A landscape with many peaks, sampled at points; each row gives a point and its height.
A climber steps from a point to whichever of its 2 nearest points has the largest rise for the distance, and stops where none of them is higher. Distance is the straight distance between rows; heights are no part of it.
(1837) height 3.71: [120 133 106 143 143 116 165 159 175 146 138 130  90 109 150 119 156 132
 175 100 111 134 150 136 151 115 128 130]
(1335) height 5.16: [146 119 158 155 117 160 145 102 116  99 132  73 116 152 129 138 133 127
 103 148  62 111 178 123  83 167 159 131]
(1208) height 2.31: [153 157 175 155  75  94  89 126 118 130 128 132 172 101 173 153 166 126
 129 156 124 133 142 123  97 107 156  95]
(1264) height 3.42: [149 174  89 131 111 128 144 139 154 134 112 157 105 141 112 107 137 100
 124 120  70  97 155 122 180 202 139 113]
(846) height 6.02: [196 150 179 157  25  71 140 108 140 115 131 138 129 110 172 161 203  95
 101 136  39 119 127 141 103 140 163 112]
(158) height 3.30: [103 112  93  95 231 145 204 161 141 135 140 161  96 108  93  73 108 120
 178  71 151 112  79 136 144  96  74 143]
(1925) height 3.36: [102 127 168  91 156 133  52 102 117  95 160 119 129 103 117 192  83 116
 105 126 213 145 108 111 152  79 119 146]
(1604) height 4.90: [124 182  93 109 123 168 131 127 124 159  93 139 135 116 124 140 169  90
 111 145 104 105 121 130 196 177 157 119]
(413) height 6.22: [177 212 176 128  79  51  86 126 135 112 170 144 156 126 135 144 118 137
 135 120 118 124 143 124  68 102 130  79]
(558) height 2.12: [189 146 120 149 125  70 119 165 203 122 148 143 115  68 165 175 144 124
 145 117  85 130 165 138 159 115 137 122]
(638) height 3.51: [130 110  96 143  84 111 132 130 165 192  94 123 130 154 181  85 149 146
 156 112 101 178 154 144 137 110 100 117]
(550) height 5.62: [145 128 178 162 102 130 123 105 114  82 149  73 124 166 134 135 128 150
 109 138  98 130 151 112  68 141 142 118]
(147) height 5.94: [136 127 103 123 153 121 144 158 129 100 158 131 115 140 108 114  35 125
 138  85 108  96 170 123  67 114 101 146]
(1131) height 3.69: [106 129 101  83 233 154 196 139 132 117 163 150 106 103  71 116 104 118
 173 104 158 100  76 161 158 105 124 139]
(405) height 6.92: [123 103  99 129 124 148 145 165 141 163 103 164 196 150 126  86 172  92
 140 141 136  81  83 132 185 131 110 133]
(493) height 5.84: [123  82  88 124 110 120 159 148 173 150 122 141 103 164 118  87  65 124
 151  86 140 130 116 139  93  95  84 151]
(1408) height 4.22: [112  97 113 104 132 140 108 126  68 113 110 146 138 138  97 118  57 131
  81 169 119 136 166  89 129 173  94 152]
(1790) height 3.98: [ 91  59 135 132 117 154 114 121  75 119 117 167 151 176 125 151 132 159
 104 123 194 182  70 118 167 123 129 167]
(591) height 6.46: [ 99 159 137 112  61 161  96  93 119 142  99 128  88 177 116 132 134 130
  94 131 160 143  87 106 146 181 124 106]
(1058) height 6.21: [133 146 105  92 170 131 111 147 122 105 147 134 117 117  99 114  36 116
 132 115 120 101 154 110  95 147  88 140]
(47) height 7.78: [102 135 113 137 101 182 127 124  86 163  89 155 184 136 169 132 192 126
 103 121 117 135 108 135 177 123 128 114]
(1636) height 1.43: [153 120 104 103 221 100 178 200 129 139 139 171 185  89  84  62 132  89
 145 100 152  92  98 142 136  92  67 148]
(1501) height 6.12: [110 173 163 123  66 156  92  79  88 141 105 125 116 183 142 123 154 147
  71 114 151 170  92 100 121 168 127  87]
(1529) height 3.54: [151 102  84 119 190 132 158 120 161 100 142  93 132  89  86 134 158  84
 135 165  88  73 149 167 193 162 175 173]
(1806) height 2.49: [167 155 100 115 173  95  99 150 191 118 151 118 103  71 134 163 127 108
 151 137 100 115 178 128 172 139 135 122]
(1007) height 7.66: [ 91 143 101 100 115 142 112 133 103 163  98 183 142 118 121 138 114 136
 111 137 168 149 111 117 165 133 129 127]
(134) height 4.34: [107 107 144 125 128 101  98 143 126 136 129 148 146 115 177 150 113 167
 147 100 191 189 107 125 113  44 111 111]
(16) height 2.89: [127  91 121 139 160 138 108 157 131  95 146 110 185 137 111 116 107 113
 125 147 129  74 153 124 120 119 117 161]
(602) height 2.56: [157 152 199 138  83  90  97  98  70 119 108 115 181 108 175 144 183 112
 118 173 107 169 134 124  59 122 165  74]
(2043) height 6.48: [192 182 172 123  12 121 123  90  98 125 106 130 129 110 184 150 205  96
  68 112  32 112 123 126 119 148 148  97]
(252) height 3.74: [140 179 116 142  80 143 136 118 134 138 125 130 102 173 120 116 153 111
 103 110  73 101 140 139 145 188 154 103]
(1862) height 4.23: [ 99  86 114 127 217 167 201 148 114 105 152 138 121 139  84 101 123 140
 163 111 161 104  91 154 143 103 124 159]
(570) height 2.01: [112 119 118 113 186 160 136  98 132  87 153  82  82 110  79 159  73 133
 129 136 140 103 112 147 118 125 170 155]
(597) height 1.26: [161 131  91  81 190  89 171 196 149 134 154 166 154  67  94  95 109  71
 143 111 143  70  82 129 157 110  80 156]
(2068) height 5.96: [144 107  93 119 161 107 163 171 153 109 149 145 131 110  82 123 106  83
 143 130 110  50 120 140 138 141 131 163]
(901) height 7.47: [143 173 127 150  38 131 128 126 109 173  89 163 139 115 171 141 181 124
 102 125  97 132 116 124 148 119 164  97]
(927) height 3.24: [123  81 126 155 139 143 144 148 154 102 147  91 133 159 125 126 132 116
 140 134 105  83 155 135 115 134 120 159]
(2041) height 2.14: [164 164 148 140  49  91  82 113 117 137 116 137 172  99 168 148 161 123
 100 151  82 124 166 115 123 131 138 105]
(255) height 2.40: [134 100 155 132 152 151  97  91 105  88 122  59 134 125 122 155  87 134
  87 182 104 122 176 103  98 160 127 163]
(415) height 3.20: [146 159 170 137 111 115 109  97 111 120 111  87 125 124 178 132 159 147
 121 145 105 164 163 103  90 154 142  83]
(1468) height 2.67: [118 149 135 113 139 125  99 117 141 115 154 130  84  94 120 179  89 136
 130 117 156 118 111 125 110 106 151 133]
(1675) height 5.50: [127 112 145 139  56 158 126  91  94 138  80 106 138 181 173  96 150 143
  82 119 103 188 129 113 114 139 103 106]
(249) height 6.96: [159 177 167 124  21 128  99 110 105 157  96 122 146 131 189 130 209 114
  91 124  96 132  98 116 133 142 142  90]
(2065) height 3.23: [ 97 132 167 125 123 138 114 103 111 127 134 144  90 122 140 179 139 171
 145 116 206 176  48 126 134 102 157 102]
(595) height 5.99: [159 121 124 135 158  97 150 117 171 100 163  96  97  56 128 190 137 122
 158 134 106 106 144 168 136  88 184 159]
(2031) height 4.40: [127  71 127  97 119 176 122 119  76 134  71 122 135 150 112  96  88 104
  67 178 116 134 142  71 156 207  90 152]
(1118) height 6.39: [133 164 110  98  80 120  94 137 165 150 106 142 110 134 102 120 121  87
 114 147 129  73  94  98 160 180 120 133]
(348) height 6.52: [108 132 127 100 145 152  80 126 144 104 147 111 110 151 102 125  90 112
 119 134 167  82 101  98 151 152 107 121]
(719) height 2.21: [122  45 118 113 242 155 185 166  86 120 129 121 164 140  76  73 123 122
 108 157 150 135 133 111 133 139  85 165]
(1389) height 0.72: [161 165 176 105  78  62  60 127 171 133 152 104  83 102 157 141 117 131
 131 119 143 145 127  98  71 112 103  97]
(647) height 2.00: [105  54 119 133 164 168 122 132 114 100 156 136 154 211 117 110 111 161
 138  88 191 150  70 119 148 101  83 137]
(837) height 7.30: [102 137 124 130  65 128 110 118  95 165  86 166 146 132 148 126 118 141
  93 148 123 159 137 120 127 125 122 125]
(1352) height 6.53: [120 120 111 111 201 138 116 148 110 108 142 120 137 112 112 125  57 145
 139 125 140 140 172 112 108 121  90 143]
(1124) height 1.07: [154 132  74 101 143  93 145 190 179 140 140 178 125  93 103  99  99  74
 149 120 136  80  89 117 175 124  96 144]
(2006) height 3.52: [115 158 158 132 106 148  92  88  83 135 111 110 128 108 150 159 148 140
  89 159 122 152 141 120 128 149 151 107]
(489) height 5.81: [134 151 176 126  53 147 120  74  78 135  94 106 112 179 157 110 172 148
  75 107 117 194 118  99  88 169 123  70]
(783) height 5.93: [157 165 108 118  64 123 102 146 173 160 103 150 114 111 136 157 174  82
 114 134 106  90 107 106 203 173 127 135]
(1140) height 4.45: [152 151 126 126 111 115 104 100 149 133 119 108 121  64 138 202 157 118
 108 183 104 107 126 146 166 117 192 144]
(1275) height 1.27: [129  27 109 109 172 121 187 187 152 116 116 111 135 127 100  60  89 105
 135 127 126  96 125 122  99 132  59 182]
(1049) height 5.73: [152 182 143 109 106  94  72 134 137 115 166 148 140 105 137 136  64 125
 127  87 154 130 134 100  93  78  93 119]
(1886) height 6.93: [123 130 122 145 188 143 138 155 134 122 161 122 149 127 150 124 135 161
 159 108 136 120 165 151 125  94 126 116]
(1325) height 6.50: [155 127 190 138  71  95  98 100 115 111 139 108 111 166 139 108 104 155
 103 134 146 179 133  99  34 131 107  90]
(610) height 0.58: [142 138 158 124  51  68  75 122 163 156 116 129 101  95 161 134 119 140
 134 130 133 163 133 105 100  96 108 113]
(651) height 1.74: [123 112 157 162  80 108 160 120 133 153 109 120 111 144 182 110 142 156
 146 114 123 189 144 137  70 111 151  97]
(690) height 4.79: [ 81  69 103 137 175 170 204 131  99 127 124 150 111 150  97 118 141 159
 138 123 145 128  97 157 145 127 139 162]
(918) height 5.80: [152 207 149 134 158 115  98  87 126 106 148  94 135 110 131 153 124 137
 135 140 109 140 164 155 104 123 196  76]
(140) height 3.62: [139  75 102 167 116 134 181 160 160 105 127 110 137 153 134 119 148 100
 132 131  66  75 164 144 141 147 129 161]
(588) height 1.70: [179 177 143 156 128  77 110 134 187 127 162 114 125  83 162 180 172 129
 166 127 110 123 133 144 153  97 171  98]
(475) height 6.09: [ 96 129 126  80 182 155  73 134 111 104 143 139 148 136  86 126  86  95
 125 127 210 121 112  94 175 128 102 125]
(180) height 6.81: [126  97 179 143  37  94  87  91  82 128 123 137 154 187 150 125 119 160
  86 133 142 190 123 102  56 109 118 119]
(1491) height 2.99: [105 125 139  99 178 133  94  96 101 106 147 119  95 115 102 166  62 149
 111 122 168 169 125 115 114 125 133 129]
(82) height 7.38: [134 129 150 168 152 120 126 129 142 120 159 101 144 109 167 154 158 154
 173 124 131 132 139 153 109  85 162 106]
(655) height 6.41: [127 171 128 119 167 107 106 102 109 122 130 102 102  92 135 153 103 160
 138 142 122 162 170 129  99 127 166  97]
(895) height 2.50: [116 159 155 141  65 129 134 116 142 164  89 120  70 110 175 144 190 135
 133 130 117 165 100 134 132 153 163  91]
(854) height 1.96: [180 192 171 131  58  78  92 104 139 133 128 116 110  94 153 148 169 132
 109 150  57 142 170 118 121 171 136 100]
(1303) height 4.62: [110 136 127 122 142 109 114 154 126 123 150 153 149  85 161 139  76 133
 150  76 165 162 106 129 105  33  93 138]
(1815) height 2.25: [100 159 142 126 153 161 117 101 137 146 128 119 112  83 148 179 171 146
 160 148 164 133  81 131 184 102 168 120]
(1834) height 5.05: [137  87  94 146 171 112 216 184 147 120 143 146 117 122  88  89 128 118
 163 106  86 102 176 165 118 110 129 187]
(1549) height 3.13: [ 87 130 109 105 212 164 144 125 115 133 140 131  87  82 104 157  99 153
 149 129 167 145 112 145 155 119 143 143]
(1795) height 3.15: [104 106  96 155 116 169 164 139 135 153 113 145 173 200 125  85 152 125
 138  96 118 109 115 141 151 137 121 117]
(496) height 8.32: [139 125 179 154 127 119 124  78 128 105 134  51 113 102 146 182 168 129
 130 166 100 124 120 146  97 125 201 121]
(2061) height 7.10: [128 106 105  84 224 142 147 156  94 100 158 146 169 118  80 101  65 100
 136 110 169 100 105 129 124 103  90 154]
(1267) height 7.79: [117 134  93 117 113 144 120 135 177 155 112 132  98 168 123  97 119 122
 150 104 134 113 121 119 159 157 111 112]
(1540) height 3.03: [142  97  86 137 148  93 135 184 162 156 114 140 166 125 161  85 115 149
 160 106 132 155 157 146 108  64  51 167]
(1579) height 5.54: [135 104  97 143 166 136 182 167 132 114 138 129 126 152 101  86  87 137
 157 111 106 107 181 137  96 123 111 150]
(924) height 3.53: [107 107 172 113 122 109  47 120 103 105 148 133 158 112 125 175  88 121
 101 143 188 134 145  98 116  90 115 149]
(568) height 7.27: [106 147 104 119 146 135 109 133  95 135 119 137 136 115 112 140 100 146
 110 132 140 145 157 122 143 148 131 120]
(1455) height 6.27: [115  94  86 109 122 127 127 135 157 167 130 152 140 164 115  74  79 118
 147  81 179 133  78 126 137  74  60 133]
(55) height 4.84: [111 104  96 128 149 140 155 142 108 131 114 133 126 105 113 126 127 125
 116 161  99 104 154 152 133 142 155 165]
(339) height 4.08: [ 99 103 121 125 161 126 100 135 123 147 128 151 148 136 161 121 120 163
 147 104 188 187 111 126 140  86  82 133]
(1682) height 2.17: [127 116 139 112 151 149  92  82 114 102 127  70  86 113  95 168  85 136
  92 181 125 137 151 105 119 162 154 149]
(664) height 2.77: [130 112  93  91 215 141 152 156 119 124 121 127 137 106  77  82  80 106
 122 154 128  99 156 113 133 173 112 139]
(1691) height 2.73: [122 114 104 124 195 179 180 114 146 108 132  85 131 143  87 123 147 100
 145 149 119  78 127 154 179 165 167 151]
(1819) height 1.86: [117 129 120 122 159 165 123  76 110  93 132  80 108 139  67 157  87 119
  95 162 115 105 127 131 116 163 178 149]
(596) height 2.35: [117 130 103 151 183 170 176 130 124 109 150 106 146 154 107 117 144 130
 143 125 113  87 150 160 150 131 158 134]
(88) height 5.41: [173 133 100 125 144 100 136 136 161  93 162 127 122 106  82 152 110  90
 138 155  73  61 158 144 145 159 160 153]
(92) height 4.13: [157 115 116 171 107 123 178 135 145  89 144 108 101 151 121 126 163 102
 134 109  43 105 196 160 141 164 172 151]
(544) height 5.38: [133 186 215 117  55  99  80  83 136 115 170  93 122 147 114 136 166 126
  84 145 160 115  98 104  87 137 136  92]
(989) height 4.10: [149 200 149 148  34 117 125 103 141 145 133 130 111 160 136 117 169 128
 112 119  89 124 118 128 116 167 149  82]
(778) height 4.29: [ 94 153 119 142 191 173 156  99 115 122 141 122 110 121 129 162 150 169
 156 126 141 158 125 170 158 119 189  97]
(1419) height 2.63: [117  79 139 134 170 166  97 123 100  98 123  81 172 140 121 138 110 126
 101 171 130 114 168 101 122 135 116 160]
(15) height 6.20: [108  79 114  81 193 130 161 153  98 131 133 183 146 132  77  96  97 121
 128 118 209 122  42 123 149 108  76 158]
(1721) height 6.98: [136 193 120 142  69 102 122 139 121 165 124 173 140 130 140 137 132 139
 127 123 117 131 119 138 135 101 167  97]
(2016) height 3.91: [121  63 114 115 115 106  95 148 144 141 110 125 132 125 139 103  88 130
 124 136 158 134 137 102 110  99  59 170]
(1458) height 1.51: [125  45 108 123 170 144 170 160 124 121 127 127 141 154 100  79  84 125
 146 105 148 125 110 128 102 110  60 169]
(915) height 5.23: [207 172 165 148  32  38 131 126 158 134 121 147 104 111 162 133 157 132
 147 137  74 166 153 117  82 129 143  89]
(1360) height 4.91: [167 186 120 153  69  70 143 131 148 150 123 166 101 108 161 129 142 142
 137 113  68 156 181 131 115 147 143  91]
(97) height 2.62: [ 89  86  84 109 184 152 170 149 138 151 114 157 117 158 110  72 121 151
 161  95 167 149  96 129 158 129  77 139]
(2048) height 0.93: [163 182 186 129 109  72  82 120 165 125 159  99 113 101 177 139 158 132
 161 134 130 150 133  97  86 111 132  68]
(926) height 6.58: [105 121 112  93 177 139 145 169 112 141 148 188 170 109  96 111 103  98
 145 104 186 100  51 135 156  64  89 150]
(1349) height 5.95: [120 155 123  90 140 117  87 140 122 130 148 156 111 110 112 117  42 113
 123  86 160 120 128  97 111 109  77 131]
(1780) height 3.79: [132  57 111 150 122 139 204 171 147 124 114 126 116 126 115 109 171  82
 132 142  78  75 138 146 152 152 144 194]
(658) height 3.57: [108 119 126 165 107 170 165 126 143 140 124 133 137 189 149 106 177 150
 150  93 123 131 117 158 147 122 143  99]
(1473) height 2.55: [105 112 103 121 199 146 137 106 142 113 137  93  90  85 109 151 115 130
 152 145 123 117 128 150 147 116 171 145]
(727) height 4.19: [ 90 102 120 143 153 182 170 117 111 123 143 145 126 182 130 121 148 166
 156 108 159 139  90 138 165 116 138 120]
(1144) height 1.61: [103 150 122 112 196 172 116  81 145 137 126  99 113  88 125 172 164 143
 153 174 154 127 110 152 196 130 180 128]
(370) height 2.82: [ 89 148 163 122 123 142 107  85 113 134 116 123 105 101 145 177 151 154
 133 151 182 182  82 124 150 143 167 103]
(636) height 6.10: [160 121 197 159  89  94 133 109 124  99 140  72 124 162 155 114 134 152
 130 132 120 167 156 109  23 144 123  97]
(1288) height 7.37: [104 114  99 128 108 158 113 145 115 163  91 170 194 156 154 109 171 111
 116 139 147 131 105 122 187 113 103 141]
(1406) height 2.78: [116 112  97 155 167 153 189 163 137 139 143 137 167 164 114  81 156 132
 171 103 121  94 139 158 150 120 114 132]
(1268) height 5.60: [225 144 183 165  30  43 157 116 140  97 124 144 140 114 174 132 191 110
 134 146  44 148 156 136  67 140 151 110]
(1901) height 4.30: [ 81  53 120 131 127 176 144 125  80 115 101 152 140 178 111 129 122 131
  89 151 161 134  77 116 148 159 116 163]
(1517) height 5.04: [125 181 185 107  79 128  49  80 135 109 139  80 106 138 118 138 147 124
  82 152 148 127 130  87 121 170 108 107]
(287) height 6.57: [125 103 103 106 213 133 178 169 128 107 155 123 133  89  80 116  79  89
 146 125 130  84 117 155 114 109 107 170]
(2080) height 2.90: [117 159 142 127  82 122 124 107 142 146 109 126  68 107 141 153 138 142
 119 131 126 138 106 129 135 142 161 110]
(1657) height 5.39: [125 117 110 146 111 113 163 153 165 144 148 140 100 145 142 104  81 139
 166  76 119 132 142 152  82  83 115 136]
(1415) height 7.55: [101 133 114 114 225 154 141 143 110 102 168 134 165 107 110 136  92 122
 141  88 160 112 114 149 123  68 104 140]
(1135) height 1.95: [121  61 112 133 206 171 147 165  89 103 131 120 206 177 113  91 117 143
 122 136 141 124 149 120 119 130  84 151]
(2040) height 8.42: [107 109 151 151  71 155 105 108 118 149 111 127 164 157 176 136 179 138
 123 136 132 134  97 130 146 112 132 108]
(761) height 2.30: [154 180 183 138  45  90 111  89  79 133 107 133 133 146 156 118 147 142
  97 133 100 166 139 114  43 155 136  74]
(2110) height 4.85: [153 174 144 131 125 104  94 109 151 115 137 100  99 103 136 153 132 128
 120 147  81 122 175 125 130 166 139 112]
(137) height 4.97: [104 157 140 150 179 146 117  85  91 119 135 109 152 139 143 149 150 165
 146 125 163 177 134 160 140 122 166  72]
(93) height 5.15: [156 137 126 154 140  93 127 111 159 108 140  96 131  69 139 189 163 119
 134 157  80 104 151 170 155 106 193 144]
(1351) height 2.16: [177 159 159 133  33  76 120 104 110 147 104 134 130 144 162  89 120 150
 106 134  77 169 169 123  53 150 106  95]
(1714) height 3.65: [ 96 141 119 130 191 144 152 110 113 130 153 145 116  94 109 172 117 160
 150 123 154 148 111 179 139  73 180 126]
(1018) height 3.81: [113 118  97 135 117 126 113 146 147 176 106 154 156 141 157 104 137 157
 145 116 146 166 141 126 145  93  93 115]
(1097) height 2.84: [116  87  84 123 166 122 142 174 134 171 118 163 167 135 128  83 123 143
 149 109 157 149 116 137 123  65  61 163]
(1736) height 6.26: [154 121 139 156 162 115 154 130 175 106 170  92  97  98 149 154 149 131
 179 112 101 111 154 165 122 102 176 130]
(431) height 5.97: [147 213 181 114  82  83  54 112 122 118 177 132 146 123 121 144 109 121
 129  95 155 112 139 102  89  92 115  82]
(777) height 4.38: [112 174 109  92 133 171  99 104 114 140 102 130 123 114  97 151 143 101
 102 162 158  94  98 113 185 190 149 126]
(2014) height 5.61: [112 141  82 112 164 159 161 147 124 145 116 148 154 116  99 116 173 102
 145 142 130  90 101 153 197 160 149 134]
(1725) height 5.82: [ 93  77  99 100 176 138 174 155 110 136 111 165 134 118  80 106 100 118
 125 151 179 104  75 135 141 128 111 162]
(221) height 6.34: [115 103 100 142 138 168 148 153 150 134 116 134 157 141 140 118 189 106
 135 141 121  75 110 133 184 150 126 144]
(1087) height 5.22: [151 188 154 127 142 115  71  97 147 103 160  94 124 133 121 159 110 135
 116 131 125 115 164 123 105 138 132  99]
(1285) height 2.87: [146 167  89 105 139 102 107 166 174 159 120 160 131  66 143 151 147 120
 145 138 111 123 145 117 193 121 126 129]
(1964) height 7.08: [146 126 165 139 129  83 126 113 155 106 157  76  90  66 145 188 128 130
 151 158 120 123 124 153  85 102 178 120]
(1655) height 1.78: [141  91  98 120 219 127 151 184 104 119 129 131 208 130 110  75 120 115
 140 132 139  99 165 124 120 115  62 164]
(1499) height 2.48: [112  79  97 108 225 150 177 144  99 122 111 116 133 118  85  94 115 126
 121 154 147 136 135 121 140 164 111 146]
(1610) height 4.93: [110  96 132 127  48 171 144  94  82 134  70 133 105 147 136 131 131 122
  62 140  90 131 108 115 109 168 137 152]
(2064) height 2.52: [155 171 216 115  74  92 107  79  68 107 117 105 137 152 146 107 190 134
 105 158 125 203 122 111  33 151 129  65]
(420) height 1.62: [133 119 101 112 204 122 136 174 112 133 131 167 206 123  91  88 126 100
 136 138 150  83 131 130 157 105  97 140]
(2036) height 4.59: [156 102  88 159 126  78 203 181 148 124 152 161 111  92 128 129 127 134
 155 106  86 118 176 167 119 102 144 180]
(880) height 3.64: [ 88  81 151 141 125 136 117 115 101 130 124 151  97 157 151 163 131 183
 122 123 201 204  57 125 132 108 137 139]
(1189) height 4.42: [115  97 100 159 129 110 171 163 119 140 122 152 134  97 121 143 127 148
 132 134 109 116 151 159 105 100 150 174]
(141) height 4.49: [125  63 105 141 182 131 211 173 156 120 130 122 112 114  93  92 154 112
 159 138 112  81 130 163 139 119 131 185]
(1590) height 2.04: [128 140 162 151  64 125 159 108  97 144  80 114  94 125 181 114 174 134
 138 115  85 179 141 134  99 145 168  84]
(2119) height 3.70: [102  83 142 130 107 117  76 125 133 125 124 128 140 123 140 146 111 129
 115 139 169 138 126 102 113  82  96 155]
(1905) height 5.37: [159 146 121 142  80 135 105 125 147 132  98 125 122  92 176 160 202  87
 105 139  69  97 126 127 190 176 138 133]
(511) height 6.56: [159 194 160 146  60  64 134 138 114 149 143 166 159 130 140 142 107 144
 140 123 126 140 126 138  73  80 167  82]
(275) height 4.94: [137 131 127 134 101  86 145 154 150 132 153 149 127 103 164 134  72 152
 158  69 141 149 122 141  61  41 108 136]
(1171) height 7.06: [108 126 152 135  72 118  99 111  67 137 108 170 152 153 137 140 107 157
  92 128 155 188 126 117 105 116 131 109]
(1832) height 4.81: [127 159 156 116 104 138  69  94 116 105 121  92 124 147 105 121 121 126
  70 160 100 111 156  82 129 185 112 119]
(2076) height 7.50: [109 156 109 138 210 147 125 148 108 119 163 147 176 121 121 131 128 154
 164  95 155 120 125 155 146  70 129 124]
(1539) height 5.72: [131 186 191 124  80  97  67 101 131 109 174 107 132 156 124 137 122 135
 103 108 185 132 111 102  75 111 119  82]
(1930) height 6.49: [125 113 140 182  92 130 168 145 150 140 135 122 135 131 151 149 189 124
 176 121  97  96  98 153 144  87 168 122]
(340) height 1.25: [146 197 155 133 141  90 103 127 158 120 159 114 111  83 151 168 132 127
 162 107 136 136 124 132 101  89 153  80]
(87) height 6.88: [120 136 124 138 169 135 113 124 104 116 130 107 127 117 128 138  77 164
 123 131 118 163 186 123  90 131 122 131]
(2063) height 7.62: [106 113 154 159 103 152 109 124 151 133 140 117 152 137 155 154 185 133
 149 126 153 101  87 137 141  96 148 116]
(1339) height 5.21: [124  89 138 140  48 173 157 103  99 144  69 113 101 182 152 101 135 134
  72 115  76 153 137 114  99 169 118 122]
(1573) height 3.29: [134 169 128 110  66 138 112  97 128 145 100 123  76 105 121 169 161 111
  97 149 108 105 110 129 148 179 162 135]
(459) height 7.09: [100 128 134 122 121 163 105 111 154 131 125 106  98 176 113 118 127 131
 132 120 157 115 101 105 139 164 111 118]
(1936) height 3.10: [139 150  77 106 168 122 155 147 137 122 125 143 111 118  82 107 108 102
 136 132 103  96 153 128 161 191 129 122]
(1158) height 3.25: [123 150 107 133 153 130 121 155 170 164 128 150 110  92 141 129 145 146
 165 124 137 135 122 130 180 118 126 121]
(851) height 3.26: [143  95 101 150  95  94 145 147 163 175 110 123 130 143 181  90 114 149
 154 113 115 170 174 146 103  77  77 148]
(997) height 4.78: [137 128 153 147  70 124 131 109 159 151 103  84  74 182 139  88 113 147
 123 115  99 150 162 108  75 166 107 119]
(384) height 4.26: [135  91 101 130 150 154 144 122 132 107 113 101 123  94 103 143 144  92
 112 173  77  79 147 150 152 171 166 179]
(95) height 2.29: [ 94  50 105 125 184 170 184 137 114 132 127 154 129 207 108  89 131 162
 154  98 183 154  59 131 166 110  90 154]
(354) height 6.66: [ 86 113 111 103 136 155 114 131 137 144 149 164 137 161 104 116  81 123
 154  81 197 134  58 114 146  79  97 125]
(1363) height 3.18: [105 118 162  98 170 132  47  86  89  86 138 120 121 124  86 184  71 134
  82 139 196 168 126 104 145 128 136 143]
(1239) height 4.46: [149 146 150 146  25 108 133  95 156 141 125 106  87 184 131  89 145 140
 101 112  89 134 130 123  83 161 118 102]
(1656) height 6.74: [128 129  93  88  87 102 118 140 150 147 112 168 112 150  75  86  70  89
 128 126 145  78  97 101 142 159 101 136]
(1741) height 4.99: [198 159  96 134 132  91 135 105 169  83 159 139  98 104  85 171 118 105
 116 147  45  90 186 152 152 165 171 152]
(949) height 3.88: [111 140 127 139 126 148  90 111 112 136 114 116 140  95 149 172 160 115
 108 172 127 115 127 127 156 130 162 135]
(1001) height 1.99: [150 130 151 151  57  81 123 111 136 164 116 137 134 165 167 102 123 159
 139 108 116 177 150 136  63 114 117  89]
(1405) height 5.35: [ 86  84  92 128 149 150 182 152 106 137 107 160 112 121  93 116 125 117
 124 156 132  95  98 143 128 140 144 165]
(1319) height 2.69: [ 84 137 110 118 136 138 134 135 126 146 126 150  71  99 112 156  95 144
 137 119 152 130 100 144 133 116 150 131]
(1381) height 5.40: [100 163 135 124 173 152  91 102  89 117 154 142 164 133 127 147 118 159
 125 107 181 162 128 135 150 107 162 105]
(1243) height 5.78: [ 95 139 131 112 177 165  56 114 109 103 143 129 170 148 114 138 126 124
 128 124 189 141 136 106 181 125 124 104]
(1810) height 4.80: [144 121 121 152 109 136 135 132 133 147 103 110 144 102 192 139 203 111
 115 130  71 122 164 145 169 148 150 135]
(174) height 3.82: [122 193 118  93 124 160 102  86 149 127 119 105  72 103  97 172 133 114
 116 154 140 104 109 133 153 180 167 125]
(1589) height 4.61: [145 128 125 170 129 149 182 120 123 119 133  89  99 150 124 119 130 121
 141 117  61 118 203 145 112 177 164 131]
(1111) height 7.21: [122 101  89 118 136 130 147 166 155 152 101 137 100 131 121  80 113 107
 145 116 129 112 128 109 147 155  88 133]
(1175) height 2.93: [108  84  80 103 179 128 212 168 142 166 111 146  91 131  85  47 114 123
 177  92 152 136 100 136 154 132  86 146]
(577) height 7.14: [109 141  91  90 124 148 117 139 145 145 123 167 120 160  89 101  90 110
 141 102 178 120  74 106 150 147 103 118]
(497) height 5.17: [114  80 130 143  76 140 111 110 138 149 100 107 110 193 156  91 116 153
 100 123 133 169 140 103 102 138  92 129]
(808) height 4.09: [121  67 122 106 135 127  93 146 101 120 109 131 159 145 122  98  51 140
  96 153 131 152 170  82 106 130  52 163]
(581) height 2.83: [159 171 210 133 109  90 118  92  89 107 118  85 143 108 160 122 186 117
 144 156 104 180 138 125  47 149 158  55]
(1484) height 4.63: [196 168 132 138 113  72 106 115 176  98 149 125  88  89 125 166 140 114
 111 144  51 119 193 137 143 177 147 125]
(1016) height 1.77: [105  61 123 140 146 144 126 152 129 113 139 132 164 187 127 108 101 143
 136 102 177 119 102 121 117  99  82 162]
(463) height 4.31: [132 107 118 167 127 137 155 145 147 144 111 106 131 125 179 108 177 138
 146 120  90 136 175 145 155 136 137 140]
(1247) height 4.60: [120 118 135 111  95 158 100 111 109 123  94 107 119 160 116 114 111 103
  79 152 118 108 137  85 142 188 105 136]
(877) height 6.99: [105 143 110 131 155 145 142 170 116 134 155 184 191 143 104 128 107 133
 150  90 164 102  88 153 148  62 129 135]
(1078) height 4.64: [ 87  66 137 132  92 183 123  96  66 116  91 123 115 157 140 158 134 125
  59 154 126 142  98 116 132 160 129 159]

Where does a climber stop that starts at each point below?
(1016) => (1415)
(2080) => (2040)
(1815) => (1267)
(1264) => (1267)
(1795) => (1415)
(92) => (1007)
(597) => (1267)
(558) => (577)
(1714) => (1267)
(1097) => (577)
(851) => (577)
